Each row is a point on a landscape with many valleys, with its height.
From any point a ball takes the steepest step (drop divided by distance) to one of its 2 nearest points. It stops when none of these is lower. Distance is the straight distance between rows; heights are no part of it.
K_171:   2   1  -8  -4 -15   5   9 -12 -16 -19  -7 -19   5   9   3 -14 -18 -19   6  16 -17  (h 77.5)
K_526: -10 -13  11  20  18   0 -15  33   9   0 -11   4  -6   6 -12 -23  -8  41  11 -30   4  (h 66.4)
K_416: -12   1 -12   8 -19 -33   0 -20   8  15 -12  16  22  -4   5 -10  -2   6   1 -10   4  (h 66.2)
K_228: -10   5  -4   2  -3   6  -3 -13 -23  21   9   1  13  -1   3  22  11  -5  24   8 -20  (h 57.3)
K_516:  14  14   3   6  23  -9  20 -18   3   0   7  15  30  -8  -9   2  17  17  -6   6   7  (h 52.4)
K_676:  -5   6  -6  22  18   0 -17  10   5 -36 -21  -6  13 -12  -9 -18 -10 -16  -3  -8   2  (h 68.3)
K_86: -14   6 -20  -1 -32 -25   6 -24  13   9 -35   1  22  -4  22 -17  -4   3 -11  -1   6  (h 67.4)
K_996:  6  6  2  0 19  6  5 30  0 -5  9  4  2 -9 -1  2 -3 23  8 -3  1  (h 43.7)
K_680:  10   7  -1   3 -15  -6  13 -13  -2   9   8  -9  -3  14 -11 -10 -15  17   3  15   3  (h 71.8)
K_148:   0   3  15  -4   4  -4 -20  -6   1  13  30  18 -10 -11   5  15   6 -24 -20   5  24  (h 13.7)
K_702:  -1  -2   2  -3  29   3   6  11   4 -17 -16  18  30 -18  -1  16  15 -14  10 -10  12  (h 62.2)
K_222:  11   7   7   0  -6  18  10  -7 -27   6  21 -15 -12   3  -6  28   3  -6  13  14 -16  (h 36.3)
K_931:  12  18  -7   3  13 -15  33 -10  -1  -4  -5   6  14   8 -15  -7  11  24   4   5   5  (h 54.5)
K_465:   0   4  -5 -11  -6   5  10  10 -15  -6  27  -8 -40  13  -6  23  18 -32   1  -8 -12  (h 78.2)
K_360:   7  18  -8   8  -3 -17  20 -32 -15 -15  -7   2  20  -3 -10  -8  12 -19 -13  14   7  (h 49.6)
K_18:   9   0  17 -13  11   5  -4 -13  -1 -13  24  20   3 -11  10  13   3 -23 -23   8  17  (h 22.5)
K_311:  -6   6  -6   0 -18  -6  22  19 -16 -10  -2 -20  -7  21 -22 -14 -10 -18  22 -13  -9  (h 72.9)
K_51:  -3 -11  -3  21   9  -4 -25   5  17 -18 -22   2  -6   1   6 -33 -13  14  -8 -26  -9  (h 72.7)
K_367:  13  -4  -3  -4 -24  12   4  -1 -13  -8   4 -29 -14   5  -1  -8 -30 -21  -4  21 -10  (h 81.6)
K_127:  -3   8  -5   9   0   5   9   4 -30  14  -1  -5  16  12 -10   8   8   8  34   4 -16  (h 60.1)
K_809:  -7  -4   1  11 -21  -1 -22 -19  11  30  20  -9 -12 -12  -6   9  -3 -20 -19  19  13  (h 28.6)
K_113:   2   7  13   4  12 -21 -15  19  22  -4  24  20 -12 -16  -7  -3   9  -1 -22  -7  28  (h 40.4)
K_865: -13   6  -5  23  13 -19   4 -15  -3  14  -9   4  31   1 -11  -4   5  36  18  -7   1  (h 64.9)
K_118:   9  -1   5  17   0 -17 -26  -3  31 -13  12  -2 -14   6  -9 -29  -3  18 -32  -5  10  (h 75.1)
K_191:   3   7 -11 -15 -21 -21  19 -21  13  -6 -18  13  20  -2  30 -12   4  -3 -19  -2  11  (h 69.2)
K_162: -10  -7   1 -22  -2  10  20  41 -11   9  -3   9 -10  12  11  18  15  10  29 -17 -14  (h 18.8)
K_825: -10 -14   9   6  -2   1 -32  24   3  -2  -5  -2 -10 -11   3  -3  -5 -33   6  15   6  (h 59.2)
K_514:  12  21 -11   2  13  -8  33 -25  -1 -25 -17   1  21  -5  -9   0   9  -7 -14  -4   7  (h 53.1)
K_836:  -3 -24   9   1 -11  10 -37   2  22   4  -5 -11 -24   4  19 -16 -25  28 -14   5  -8  (h 91.6)
K_165: -10  -3  -8 -19  -3  -7   1   6  -8  15   9  16 -20  12  14  22  29 -33   3 -25 -15  (h 72.1)
K_911:   4  -3   7  10  36  10 -15  12   1 -24 -13  14  21 -27  -9  10   6 -23  -5  -1  18  (h 64.0)
K_353:  -4  -4 -10 -12  -6  12  11   8 -18  -9 -13  -2   3  16  16   9   7 -17  24  -3 -29  (h 48.0)
K_665: -18   5  -4   4  -7 -22 -14  -1  -3  12   0  14   7  -8   2   6  10 -23   8  -3   9  (h 45.0)
K_885:  -3  -7  10  -8   6   9 -17  11  -3  -6  -2   3  -1  -9  15   4  -5 -13  -5  19   2  (h 55.2)
K_853:  13   7   7   6  23 -10   1   4  22 -14  22  10   1 -12 -15  -6   4  14 -23  -1  19  (h 36.9)
K_242:  -5  -8   5 -25   5   0   4   0   2   8  10  35 -14   6  24  26  34 -21  -1 -11  -8  (h 70.3)
K_392: -18 -17   8   9   5  -6 -39  15  12  10  -6   9  -6 -12   7  -4  -2  -2   0   5   1  (h 61.6)
K_594:  19   7  11  -7  27   5   6  -6  13 -15  28  14  13 -21   2   7   2  -3 -27   8  23  (h 30.8)
K_523:  -6  -4   5  27  20  -4 -11   5   1   5 -16  -1  13   9 -15 -25  -7  41  11 -26  -4  (h 65.1)
K_646:  -2  -2  -5  12   9   1 -20  -4  15 -33 -40  -7   6 -13   6 -25 -18 -10 -15  -9  -2  (h 70.4)
K_464:   2  10   2  -6  30   5   8 -16 -10 -25 -12  24  25 -10   6  19  15 -34   1 -16   9  (h 60.5)
K_870:  -4   8   4   8  -4 -23 -11   0  11   4  16  14  -1  -4 -11  -4   3  -7  -9  -1  19  (h 42.9)
K_295:  20   9  -7 -16  -9  11  26 -20 -25   1  24 -19 -20  19  -2  21  15  -6   7  10 -25  (h 38.6)
K_970:  -3   0   4  -2 -15  22  -6 -11 -19  23  17 -12 -11  -8  11  28   1 -13   7  23  -9  (h 46.3)
K_855:   0 -13  -7   2 -30  -2 -23 -32  19  41  13 -13  -5 -15  -7   2 -14   7 -14  23   4  (h 36.4)
K_389:   4   8 -18 -15  -3   5  27 -26 -13  -7 -21  12  21   6  22   5  23 -13   3  -1 -14  (h 57.5)
K_408:  -2   0  -8 -21 -28  -5  10  -9   6  -7 -10   4   3   8  27  -6  -4 -14  -7   5  -6  (h 71.7)
K_189:   9  17  -6 -13   7   9  20 -25  -7 -14  -4  15  23   1  11  11  11 -28  -2 -11  -6  (h 60.2)
K_423: -24   4  -4  25   3 -24 -17  -8   6  15 -15  14  24  -9   4 -10   7  20   2  -7   6  (h 65.4)
K_709:  16   8 -12 -13 -13   7  29 -17 -10  -4   8  -4   1  13   0   5   8   3   2  12 -17  (h 50.2)
K_672: -17  -3  -1   5   3   4   3  24 -16  13  -3  -5  10  11  -7   1  -3  21  33 -12  -8  (h 62.5)
K_682:   8  -1   9   3 -28  13  19 -12   2  40   8 -39 -40  19 -27   1 -22  26   9  15   6  (h 80.4)
K_673: -11 -16   2 -10   0   7 -20  23   6  24  -4   1   1  -3  25   2 -13  27  10  -1  -1  (h 43.1)
K_210:  14   8   7 -14  26  23  16  -9  -6 -12  21   9   6  -2   3  25  19 -17  -1   0   0  (h 60.7)
K_84:   8   0  -4   0  18   7  -6 -10   5 -10 -12   5  23 -19  16   1   1  15 -12   7   1  (h 47.8)
K_592:   0 -10   6 -11  10   5   2  15   8   1  -8   8  10  -4  27   0 -13  27   1   6   2  (h 38.2)
K_426:  11   0 -12   6 -16  -2  17 -36  -7   9  15 -20  -5  14 -31  -7  -1  14  -8  38   5  (h 64.5)
K_806:  -9  -5  -1 -12   6  -1  15  24 -11  -5  -6  14  -6   8   3  16  22 -11  24 -26 -17  (h 28.3)
K_800:   1  -1  -6 -14 -41  -2  16  -9  -7 -15 -23 -13   1  16  16 -18 -17 -24   1   8 -11  (h 74.4)
K_563:  -4   0  -5   3  -1  -4 -17  -8   7  -4  -4   1   7  -9  14 -10  -9   1 -13  15   2  (h 51.2)
K_732:   4 -15   6  -4 -23   9  -8 -12  24  35   0 -22 -24  10  -1 -11 -31  41  -8   8  -3  (h 87.5)
K_223:  -9  12   0  15  -4 -17   2  31  -1 -12  -8  -1  -1  12 -29 -24  -6  11  17 -26  14  (h 69.1)
K_270: -11 -15   0   1 -23   0 -22  -3  12  35   5  -7 -10  -6   7   4 -19   9 -10   5   6  (h 39.7)
K_991: -10 -25   7   5 -11   9 -41  -1  16  -4 -13  -3 -11 -12  25 -12 -17   1 -14  15 -11  (h 93.3)
K_852:   5  -4  19 -28  13   3  -4  13   4   6  12  39  -4  -9  19  30  31 -20  -2  -3  13  (h 68.2)
K_982: -12 -20  10  16  -1 -10 -33  25  23  -3 -12  -3 -20  10   1 -28 -19  14 -10 -22  -4  (h 74.3)
K_10:  20  10  -9   2   0   2  26 -23  -5   9   7  -8   5  13 -26 -12  -1  31  -3  29   6  (h 68.6)
K_669: -14  -3  -6  -7 -26   7  -9 -30 -16  32   8  -4   4  -2   9  23   0  -7  12  21 -13  (h 53.0)
K_889:  -4   7   8  -2  -3   4  -1  15 -15   2  23  -6 -31   4 -18  20   8 -31  -4   2   9  (h 81.5)
K_685:  -2  -4   6 -18 -28  12   3  14  -3  -1  -6 -25 -19  18   9 -10 -38  -5  10  12  -8  (h 83.6)
K_233:   3  -6  11  -3  10   7 -13   9   6   6  22  -3 -14 -18  10   4  -1  24 -10  15   5  (h 47.7)
K_212:   6   0  -5  17 -11 -20 -19 -12  22 -13   7  -9  -6  -5 -10 -27 -15  -6 -28   6   8  (h 76.5)
K_791: -17  -6   4  -3 -18  -2  -7  39  -1   6  -4  -2 -22   5  -2  -9  -9   3   6  -5   3  (h 78.1)
K_505:   4   2 -13 -15   8  10  26  -6 -10 -15 -34  -2  12  -1  20  13   7 -15  18 -11 -23  (h 53.5)
K_126:  14  -7   7  -9  12   5 -11  -2  12   2   9   2   8 -15  25  -6  -5  32 -19  10   1  (h 43.4)
K_906:  -1  -9   5  32  -1   2 -33  -8  27 -22  -1  -3 -11   2   2 -28  -3  21 -27 -17 -11  (h 74.0)
K_164:   8  13  -7  14  18  -9   6 -30 -12  -7  -7   4  29 -11   7  -8   5  21  -8   8   2  (h 50.6)
K_529: -11   3   4  25   3 -10 -17  25   4  -4   8  -6 -15   0 -26 -26 -11  24   9 -29  13  (h 67.8)
K_670:  15   5   2  -3  34  19  19  20  -3 -36  11   2   3 -11 -21  14   6  -3   9 -11   9  (h 53.2)
K_110: -16 -17  -2  -1 -20  -2 -35   6   4  28 -10  -1   3 -10   9  -2  -2  13   8   1   1  (h 44.9)
K_67:  -2   4  -6  -3  20  17  15   9 -28 -17  -6   4   6  10  -8  24  25 -29  27 -18 -20  (h 39.2)
K_100: -23 -23   9   3  -6  -8 -25  39  15  12 -11   2 -20   1  -3 -18 -12   9   7 -18  10  (h 76.0)
K_193:  12  -1  11  -7  27  10  17  29  16 -19  13   6   1 -18  -9   7   1  16  -2 -10  20  (h 48.2)
K_688:  -4   6 -11  14  -9 -16   1 -17  -6  -4  -9  14  16  -2  -2   1   6 -23 -10   2   3  (h 46.9)
K_59:   8 -13   3   1  -7   9  -9 -11  16  11   3 -16  -7   5  13 -21 -23  30 -15   9   1  (h 89.8)
K_263:  11   4  -9  -6 -21   0  28 -40 -10  20  14  -4   5  15  -1   9  10   7  -4  30  -8  (h 56.2)
K_643:   9   3  -6   0 -12 -10  20 -24  -6  23  25  -4  -5  18 -30   8  15  10  -1  29   1  (h 60.3)
K_946:  25  27  -8   8  21  -1  32 -20   6 -38 -34  -6  26 -14  -8  -1  -5   7 -14 -10   9  (h 57.1)
K_995:   9  -1   0  34  25   6 -27 -10  16 -32  -5  -5   1  -4  -7 -25   0  11 -21 -17  -9  (h 74.9)
K_255:   0   6  -2   6  24   1  -2  10   0 -24  -3  -3  12 -10 -14  -4   0 -22  -7  -2  11  (h 66.3)
K_261: -16   3  -3  21  12  -8  -5  17  -9  18 -12  -1  22  -2 -10  -6  -6  33  17 -16  -5  (h 64.1)
K_483:  11  -1  17 -24  21  21  10  13   0  -5   8  22  -1 -17  12  27  18  -8   1  -3   5  (h 64.8)
K_131:  -6  -9   0 -10 -15   2 -11  16  -4  10  -9 -14 -10   9   8  -6 -18  -2  12  10  -7  (h 80.6)
K_447:   9   6   1   6 -26   6  12 -12  -7  24  12 -32 -19  15 -30  -9 -20  10   4  20   0  (h 75.8)
K_448:  -3   6  -8  -6  29   0  20   8 -10  -8 -14  11   5   9  -3  21  33 -20  21 -35 -22  (h 34.1)
K_967: -13   1  14   2 -16 -15 -15  -3   0  25  30  -7 -19  -9  -3  27   2 -22 -15  10  30  (h 21.6)
K_934:  -4   8  -5  -1 -14 -20  12  19   1  -9  -6 -10  -7  22 -20 -23 -15  -8  12 -20  13  (h 70.6)
K_158: -10  -5   3  -5   5  21  -1  24 -20  -7 -12   0   3   1  -1   6  -1 -15  22   4 -14  (h 40.9)
K_81:   2  -4 -20 -23  -5  -2   8  17  -9   2  14   1 -41  25   6  12  20 -36   1 -20 -19  (h 74.8)
K_28:  20  10   7  -9  32  13  24   2  -5 -28   7  15  11  -7 -14  28  23 -24   2 -14   5  (h 57.4)
K_149:   0 -10   7 -18  -2  15  15  37 -16   4 -14  -4  -3  11  12  -1   0   3  35  -2 -13  (h 30.7)
K_919:   7  -7   9  -7 -30  19   8  -8  13  37  18 -31 -28   7  -5   7 -20  28  -4  18   4  (h 84.3)

Where does a ball stop that starts at each point below?
K_465: K_592
K_836: K_222
K_946: K_148
K_991: K_148
K_10: K_222
K_464: K_162
